Each row is a point on a landscape with many valleys, with its height.
A ball rolls from a point to whichever of its 4 nearest points has the largest drop for the distance, and stops where none of them is lower. Distance is the straight distance between rows; heights are no part of it.
dosuz (h 80): [ 29  10 -11 -19 -17   7  29  22  47  11 -14   8  -7]
zutus (h 297): [-69  28  33 -19  -8  50 -59 -67   2 -55 -21  53 -73]
fozok (h 662): [-24 -23   2  13  31 -15 -42 -37 -60 -19  28 -11 -12]
mener (h 220): [ 32  10 -22   7 -19  -7  52  65  11  42   4 -51  64]
buf (h 257): [-27  13  14 -14  -2  35 -36 -31  19 -36 -34  55 -53]
dez (h 296): [ 56  10 -55   4 -42  26  95  58  40  57 -42 -23  71]
Bibab (h 173): [ 28   8  -5  -8  -6 -14  31  49  18  28   7 -29  35]
famir (h 279): [ 51  12 -42  -5 -38  22  82  50  34  53 -28 -22  58]
lat (h 234): [ 37  -2 -31  19 -12 -11  39  64  -2  16  20 -65  54]
Nikub (h 121): [-63 -12  30  11  30 -20 -62 -83 -56 -26  47 -12 -48]
muvun (h 218): [ -3  -1  15 -17   9   2 -15 -19  15  -5 -14  48 -28]
Gaba (h 541): [  3 -29 -11  27  35 -21 -21 -21 -57 -28  39  -7   4]
pozi (h 252): [ 30 -19 -21  23  29 -26   5  31 -23 -19  31 -33  23]
Voses (h 219): [ 40  12 -26  -4 -28  -1  65  55  22  53 -10 -30  58]
fop (h 202): [ 23  -2 -10   1  12 -20   5  47  -2  12  14 -41  33]
ladoz (h 84): [ 14  23  -6 -22 -24  32   6  26  52 -18 -31  10 -28]
govom (h 183): [-43 -14  29  -5  22 -17 -49 -34 -34   5   6  13 -11]
dakud (h 77): [ 34  14 -22 -15 -29  17  49  28  52  20 -19  -9   3]
Gepu (h 215): [ 13   1   7 -11  11 -21   1  30  12  20   2  -9  17]
tovu (h 340): [ 55  11 -53  -1 -48  36  84  47  47  48 -46 -22  52]
Posa (h 278): [-50  24  29 -26  -8  54 -55 -25  15 -52 -39  50 -49]
kom (h 50): [ -2  22   4 -23 -17  35 -14  19  49 -26 -37  21 -32]
Serim (h 274): [ 72 -30 -39  62 -15 -34  85  57 -10  -2  51 -50  75]
Numab (h 345): [ 30 -32 -22  29  35 -29   2   6 -43 -27  40 -12  17]
Zuz (h 47): [-71   6  62  -8  12 -12 -52 -86 -26  -4  15  33 -58]
fini (h 153): [ -70   -8   50    7   38  -26  -72 -103  -50  -36   51  -19  -57]
mavud (h 186): [ 33  12 -13  -7 -25  -7  49  48  27  46  -2 -30  40]
pelo (h 81): [-73  -4  45   4  20 -18 -68 -78 -44 -10  27   1 -50]
lanif (h 271): [-65  17  44 -11  -1  23 -48 -87  -6 -42  -2  62 -76]
rab (h 259): [-53  13  35  -8   4   8 -38 -77 -10 -24  -5  61 -63]
zir (h 268): [-30  17  18 -22 -10  45 -36 -14  25 -47 -37  47 -45]
Mazi (h 85): [-60  -6  43 -10  18 -15 -53 -62 -36   3  11  23 -33]
Toti (h 25): [ 21  13  -4 -21  -6  11   8  11  44  -4 -18  24 -24]
nez (h 454): [ -9 -19  -1   9  29 -17 -36  -9 -40 -11  14 -14   4]
dom (h 263): [-38  11  18 -15  -8  36 -43 -47   6 -46 -26  57 -59]
Zos (h 310): [ 14 -19 -13  13  28 -23 -16  23 -25 -13  20 -28  18]
romuz (h 272): [ 46   2 -42  17 -33   5  80  81  13  59 -20 -53  99]
Dutib (h 732): [-38 -17  11   9  22 -12 -51 -48 -54 -17  25 -10 -20]
ruli (h 88): [ -6  -3  18 -18  21 -19 -18   2  -1  11  -6  19  -3]
kodi (h 244): [ 52 -15 -37  37   6 -21  47  52 -10 -11  37 -57  45]
Nini (h 201): [  2  -8   7  -5  24 -24 -26  14 -13   8   5  -9  16]
mupiz (h 162): [-24  -6  28 -14  17 -13 -28 -20 -10  11  -5  34 -16]
foge (h 204): [ 37  18 -38 -13 -50  34  57  41  54  24 -33 -18  14]
Banud (h 251): [-38   9  27  -7   6  15 -33 -62   1 -20 -18  59 -52]
zased (h 246): [-13   6  10 -15   1  26 -27 -22  24 -24 -29  49 -45]
magam (h 248): [-24 -11  19  -5  23 -17 -40 -11 -28   5   1   8  -6]
Sabo (h 203): [-36  -5  32 -12  18 -14 -41 -39 -16   3  -3  36 -21]
seve (h 65): [ 11  11   4 -18  -3  20  -7   6  39 -16 -30  29 -35]
rus (h 89): [-68 -10  44  -1  20 -14 -65 -68 -42  -2  18   6 -40]
lases (h 129): [ 30  13  -9 -17 -13  -5  35  28  36  31  -6  -5  12]
mef (h 295): [ 74 -32 -50  64 -24 -29  89  59 -12   7  44 -56  75]
luma (h 262): [ 51   7 -45   6 -33  11  89  67  26  68 -27 -35  85]
Guvul (h 245): [ 48  -5 -44  30 -29  -1  66  77  -3  31   9 -71  79]
falov (h 260): [ 55 -27 -26  38  19 -38  32  32 -24 -23  51 -27  37]
gufov (h 242): [-23   4  23 -14   9  14 -31 -43   6 -13 -17  54 -45]

Two balls start at each pair of points below. Name the first point that both come to, or write -.
Sabo / nez | -
famir / fop | lases
fozok / Nikub | Zuz

For each start below, name the point where the ball stops.
fini | Zuz
Dutib | Zuz
tovu | dakud
mener | Toti
luma | Toti
Serim | Toti

Call two points neighbours if one is among the 4 nearest of the other. Go from one point of each pair to the other, from neighbour to neighbour, staying as low as possible. Name the highest point that can't be avoided.
Toti / Zuz | Gepu
dakud / Toti | dosuz
ruli / Zuz | govom
